Each row is a point on a landscape with many valleys, with its height.
From any point a ball takes the steepest step (drop divided by distance) to one of its 2 nearest points. It stops when none of these is lower. Distance is the straight distance between rows; heights are no part of it.
q911 (h 7.49): [ 12  36  -7 -47  36  53 -62  16  -6   3   4  40  -1   1  22 -14 106  46
   0  25  27]
q802 (h 1.92): [-39 -24  26  44 -11 -33   1  -8 -20 -22   0   9   1  -8  -6 -73 -11  10
  30  43   6]
q242 (h 3.98): [ -5 -27 -21  -2  28 -10 100 -65  13 -28  13   9 -22  40  13   1  98 -19
 -63 -34  10]
q947 (h 3.57): [-34 -24   9 -48 -25  28  28 -74  28  34 -35 -39 -14  27  38  -7  11 -43
  18 -86  -7]
q453 (h 0.24): [ 25  23  59 -58 -32 -16  38  13 -14  18 -42  23   2 -26 -41  11 -31  22
  41 -17  25]
q831 (h 2.47): [-11 -29  24 -38  10  11 -16 -40  20  38   1 -11 -30 -17  36   6  -1 -33
  25 -61   4]
q464 (h 4.21): [-46   6 -37  46 -12  34  17 -15   3  27 -17 -23  -7 -17  45 -27 -43 -68
  74 -52 -27]
q478 (h 6.49): [ 37 -30  19 -53 -34 -23   2  -9  23 -14 -39   9  17   4  16  24  17  10
 -54  11  20]
q308 (h 4.12): [  1  56 -34  79  28  44 -54  42 -48  42  82  -3  -3  11 -27   8 -21   4
 -22   4 -28]
q450 (h 6.01): [ -4  -6 -31 -46   7  68 -76  38 -18  -6  16  22 -51 -12 -20 -25  49  45
  17  24 -31]
q17 (h 1.63): [-12 -52  24  33 -24 -22   4  -5  -3  42 -30 -11  25   6  43 -14 -84 -38
 -17 -20  36]
q232 (h 1.69): [-18  55 -12 -33  23  -7   8  21  32   2  -1   3   0 -63  10  41 -33 -51
  86 -26 -15]
q813 (h 3.69): [-23  32   2  35  13  16  18 -44  13   2 -22  -3  22 -35  50 -27   7 -54
  62 -23  19]
q468 (h 7.11): [-44  -5 -57  13   3  10  25 -45  80  23  -6 -32 -29   3  53 -37  85 -20
 -31  22 -14]
q221 (h 1.03): [  8  27  57 -24 -33 -42  61   6  28  23 -55  -2  38 -13 -26  38 -45 -25
  29 -13  10]
q249 (h 3.10): [ 13 -36 -71 -26   2  48 -51  38 -47 -30  19 -39 -22  51 -19  16  23  90
 -23  27 -12]
q544 (h 8.47): [ 33 -64  76  -7 -34 -27  48 -27  22   2 -69  46 -36  39  40  26  43  73
 -66  -1  48]
q533 (h 2.72): [  0 -52 -14 -33 -36  25 -36  34 -59 -24 -35 -34 -15  52 -51   6  14  97
 -29  10  -7]
q821 (h 2.59): [ 38  21 -44  48  -2  31  -7   3 -74   3  12  26  -2  15 -45  -3 -63  -8
 -58  41 -46]
q689 (h 5.07): [ 42 -12 -42  23 -39   7   0  -7 -46   3  11  -8 -12 -30 -20   0 -45   3
 -40 -40  -6]
q30 (h 2.71): [-34  27 -13  18  83  10  47   7  43  -5  26  15  42  27  28   4 101 -79
 -30   3   6]
q397 (h 4.34): [ 11  -2 -37  94  10  35 -30  32 -19  -3  97 -18 -35  20  -5  -6 -21  29
 -31   6 -31]
q818 (h 2.40): [ 16  49 -31  -6  12   7 -10  22  32 -80 -12   6  49 -21   9  12  37 -34
  -5  51 -12]
q443 (h 6.68): [ 11 -21 -28  -6  18  16 -53 -37  17  28 -10  38 -68 -23  57 -16  48  81
 -39   1  19]
q655 (h 2.33): [ -6 -49  40 -52 -27 -11 -16  31 -34 -43 -34  17 -14  28 -10   3  32  76
 -36   9  12]
q981 (h 4.80): [  3  38 -41  47 -40 -21  29   6 -43  -5  -5  -5  -6 -47 -53   5 -74 -36
  26 -47 -41]
q36 (h 3.62): [-32 -17 -13  28   4 -21 -31  28 -22  19  63 -32 -10   3 -49  13 -56   9
  11 -30 -30]
q331 (h 1.79): [-45  17  20  20  56   9  14   0  36 -14  13  28  38   7  46 -25  56 -63
 -19  59  14]
q842 (h 3.95): [ -7  30 -31  37  65   0  41 -29  51   9   5  28  11  20  18 -33 114 -28
 -67  51   1]
q150 (h 1.64): [ 26  -6   3 -32   6  23 -58   1  -5  26  11  22 -19 -46  22   3 -27  -6
  11 -27  22]
q987 (h 4.52): [-12 -34  27 -14 -45  18  70 -46  38  27 -23 -45 -16  33  20  10 -47 -48
  45 -71  -4]
q694 (h 2.98): [-19  13  10  18  19 -12  51 -65  15 -13 -23 -17  53   2  58 -12  41 -46
  -8 -20  44]
q912 (h 7.70): [-18  25 -15  23   8  31  21 -61  55 -10  10 -16 -24  -1  10 -33  83 -46
  23   6 -28]
q994 (h 5.85): [ -3 -17 -20 -37 -18  26 -32   0   4 -17  24  16 -70 -40 -36 -19  37   5
  20 -10 -48]
q720 (h 4.60): [-19 -19 -28  38 -29  -1  44   0 -19  -6  -9  -3 -23 -35   6  -8 -83 -66
  37 -32 -28]
q159 (h 2.45): [ -1  38 -19  -9  25  14 -27  58   9 -34  33 -32  19  32 -45  31 -22  51
  78  47 -11]
q332 (h 3.16): [ 18  53   2  21 -15  17 -11   1 -83  23  74   3   8  33 -61  43 -39  -5
 -45 -15 -54]
q29 (h 2.34): [ 21  21 -54  83   4  29 -19   9 -39 -25   0  35 -16 -15 -32 -45 -49 -28
   0  58 -53]
q993 (h 5.29): [ 56 -27  21  -4 -47   6  35 -25  36  16 -23 -32 -21  -3   6  52 -51 -43
   9 -41  -1]
q574 (h 0.77): [  3   9  49 -79  12  12   7  35 -46  16 -25  57 -21 -17 -11 -10 -43  25
  60  14   5]
q865 (h 3.96): [  9 -34  52   6  20 -28 -11  26  13  18  29  -8 -19  30 -24  13 -77  51
  53  14  13]
q790 (h 2.00): [-25 -50   4 -13  -3   4 -25   8 -37 -44 -16  36 -53   6  16 -47  39  85
 -33  35   1]
q627 (h 3.07): [ 46 -21  24   6 -45  -7   0 -31 -26   1 -61   8  20  20  -3 -47 -18  51
 -48  44  44]
q979 (h 1.17): [  2  20  20 -37  26  32 -38  17 -31  24   1  48   8 -35  16 -34  -1  12
  59  23  34]
q335 (h 2.67): [ -1  35 -13 -19   8 -18   7 -20  12 -36   5   2  43 -19 -20  -8  77 -14
   2   8   4]
q482 (h 0.88): [-11  -4  21  22 -10 -52  -3   4   1   9 -33 -35  69 -14  12   8 -69 -17
  12 -21  46]
q672 (h 2.49): [ 32 -64  21  25 -25 -26   3 -33 -11  27 -36  -5  -2   9  32 -28 -53  25
 -67   2  39]
q576 (h 2.19): [ 13  74  28 -35  46   9   1  -9  40  31   7  17  28 -34  16  37  13 -42
  74   1  17]
q58 (h 7.69): [ 21  20   6 -67  39   2 -54 -26   2  -2  -6   7  17  29   5  15 101  72
 -36  11  28]
q305 (h 5.31): [ 65  34 -17  42 -48  16   4   0 -75  21   2  -9  13  15 -65  12 -75  19
 -29 -31   8]
q980 (h 5.41): [  1 -10 -54  16 -17  19 -19 -10   9   5   5 -28  -3 -43  19  -3 -11 -40
  -8 -37 -29]
q956 (h 1.47): [-15 -17  30 -24 -22 -21  40  11  -3 -54  28   1  -1 -16  39  13  28   1
  27 -45  37]
q459 (h 8.17): [ 21 -22  70 -15   8 -31  28 -17   5 -22 -30  26  -8  60  11  35  72  66
 -80 -25  52]
q666 (h 1.41): [  33   20   -1   26    3  -19  -17   12   -1   -5   -8  -23   36   -2
   -9   29 -101  -23   28   -4    6]
q445 (h 2.15): [-13 -26 -32  47 -19  -4   1  21 -35 -36  -7  24  -2 -35  -2 -53 -50 -23
 -11  43 -23]
q784 (h 1.19): [-33 -58 -22 -10 -32 -42 -16  12  13  -6  -8 -31   3 -11 -10 -18  -9 -24
 -51  15 -29]
q201 (h 6.18): [ 29 -23  63 -45 -49 -39  38  23  36 -19 -15  -2   2  24 -23  56  26   7
  -3 -24  19]
q500 (h 1.65): [-18 -38   1  12 -10 -16 -46  -5 -13 -17  12   1 -25 -15  19 -51  25  31
  -5  10  12]
q508 (h 3.17): [ 21  18  -5 -14   8 -16  84 -55  16 -44   3   0  -3   1 -13   5  84 -45
 -20   0  -2]
q84 (h 3.63): [   3  -18   47    7  -15  -26   10   46  -27   31  -24    3    8   46
  -55  -10 -102   48   34   35   17]
q810 (h 0.78): [-26  49  37  10  72 -49  11 -11  54   4  21  -6  54  29 -18  15  13 -23
  56  29  11]
q458 (h 2.91): [-23 -74  31 -35 -41 -17  22  44   1  21  -3 -14 -43 -12  -2  23 -45 -31
  -1 -41 -26]
q688 (h 6.03): [-52 -12 -48 -11  27 -36  36 -75  55  44 -20   2   9  12  56 -45  79   7
 -68  25  20]
q381 (h 3.43): [-74 -58  39 -29 -25 -13  49   5   2   4  -8  -2 -30  -5  24 -11   0 -54
  22 -41 -21]
q427 (h 0.89): [-31  47  36 -40  12 -30  66 -11   6  25 -38   9  20 -42  19  18 -30 -46
  66 -38  10]
q522 (h 2.92): [ 46  55 -29  46  -1  42  -2 -37 -57  25  64   7  -2  20 -28  29 -36   1
 -91  21 -54]
q538 (h 6.86): [ -8 -28  24 -50  22 -25  24 -32  21  -4  -7  14  -4  13  20  12  66  -2
 -55   3   9]
q736 (h 0.62): [-52 -25   8  -5   2 -48   5  12  46 -52  11 -26  16  16  -8   0  25 -37
  -7  38 -38]
q654 (h 4.94): [-20  15 -12  41  48   3  19 -65  49  28  -1  10   2   5  65 -57  89   8
 -48  47  51]
q811 (h 2.13): [-39 -39  15   6   0 -14  30 -26  25 -27  10 -31  26   4  70   3  32 -10
 -18 -46  43]
q35 (h 4.96): [ 19  52 -36  23  -7  11  -5  45 -50   3   4  12   3 -22 -57   5 -79   4
  54   3 -49]
q62 (h 3.35): [ 31 -25  29  10 -14   1 -13   7 -25 -18 -19  -7  21  34 -20 -21 -50  43
   4  47  25]
q56 (h 5.68): [-36  -8 -42   0 -19  -1 -38  17  11  10  29 -10 -32 -44 -44   1  -3 -47
  32 -32 -62]
q193 (h 2.70): [ 16 -10 -32 -12  12  57 -46  54 -34 -47  31 -33  20  43  -2  25   7  72
  38  47  19]
q587 (h 7.18): [ 13  19  -5 -33  31  33 -30 -30  24  28   3  45 -43 -28  54 -14 108  16
 -29 -11  29]
q827 (h 5.11): [  19   46  -15  -24  -28  -12   47   83  -22  -13  -28    8    5  -28
  -60   47 -101    6   36    2  -40]
q37 (h 3.36): [ -7  41   2  29 -10 -17  12  23 -45  32  69 -17 -12  20 -79  46 -87  15
   7 -39 -54]
q457 (h 7.93): [ 26   4  50 -42  50 -17   3 -10 -10 -17  18  33  24  57 -14  22  75  49
 -33 -14  63]
q239 (h 3.88): [-20  26 -17  63  27  -1 -67  39 -17  38  51 -20  18  -9 -15 -19 -38   9
  38  -2   3]
q123 (h 6.23): [ 37  -6 -49  -4  12  55 -75  20 -13  24  14  14 -56 -25  24 -23  22  46
 -30  15  -7]
q318 (h 0.13): [-36  16  17  20  10 -53  14   3  49 -19   0 -37  36   7 -14  14 -32 -25
  44  20 -13]
q122 (h 7.54): [ -4  12   5 -35  16   2   3 -62 -16  14  -2  31  -8 -45  37 -23  95  -3
 -18 -58  48]
q100 (h 1.21): [-47 -34  20  -2  34  -4 -19  -9  10  -6  15  35 -11 -10  51 -51  47 -14
  -9  37   5]
q263 (h 1.76): [ 30  67 -23  29  27 -13 -41  29  22 -10 -25  -8  44  -1  -2  33 -52 -22
  57  28 -30]
q265 (h 2.04): [ -4  62 -20  39  31  17 -60  64  23 -15 -16   4  40  -4  -5 -11   8 -11
  52  71  -2]
q525 (h 1.50): [  3  37  24   6  44   0 -53 -20  38  23   8 -11  44  -3  19   0  17 -14
  40  16  28]
q557 (h 2.09): [ -4 -78  -9  -1 -34 -25  -8  15   6  25   6 -35 -44   2 -12  29 -39 -10
 -76 -40 -37]
q962 (h 5.82): [ 52 -38  27 -11 -90 -15  32  30  22   6 -20 -33 -16   7 -43  54 -27   8
 -10 -39 -13]
q160 (h 5.54): [ 71   0   1   2 -62  18  13  21 -25   7 -13 -23  -1  11 -59  39 -62  37
  14 -25  15]
q881 (h 2.22): [  2  30 -35 -14  23  31 -38  65   7 -59  -1  14  46   3  -9  19 -11  -4
  16  79 -22]

Where does a ball stop that starts at each point below?
q508 => q482
q193 => q482
q468 => q100
q443 => q689
q827 => q956
q35 => q956
q993 => q453
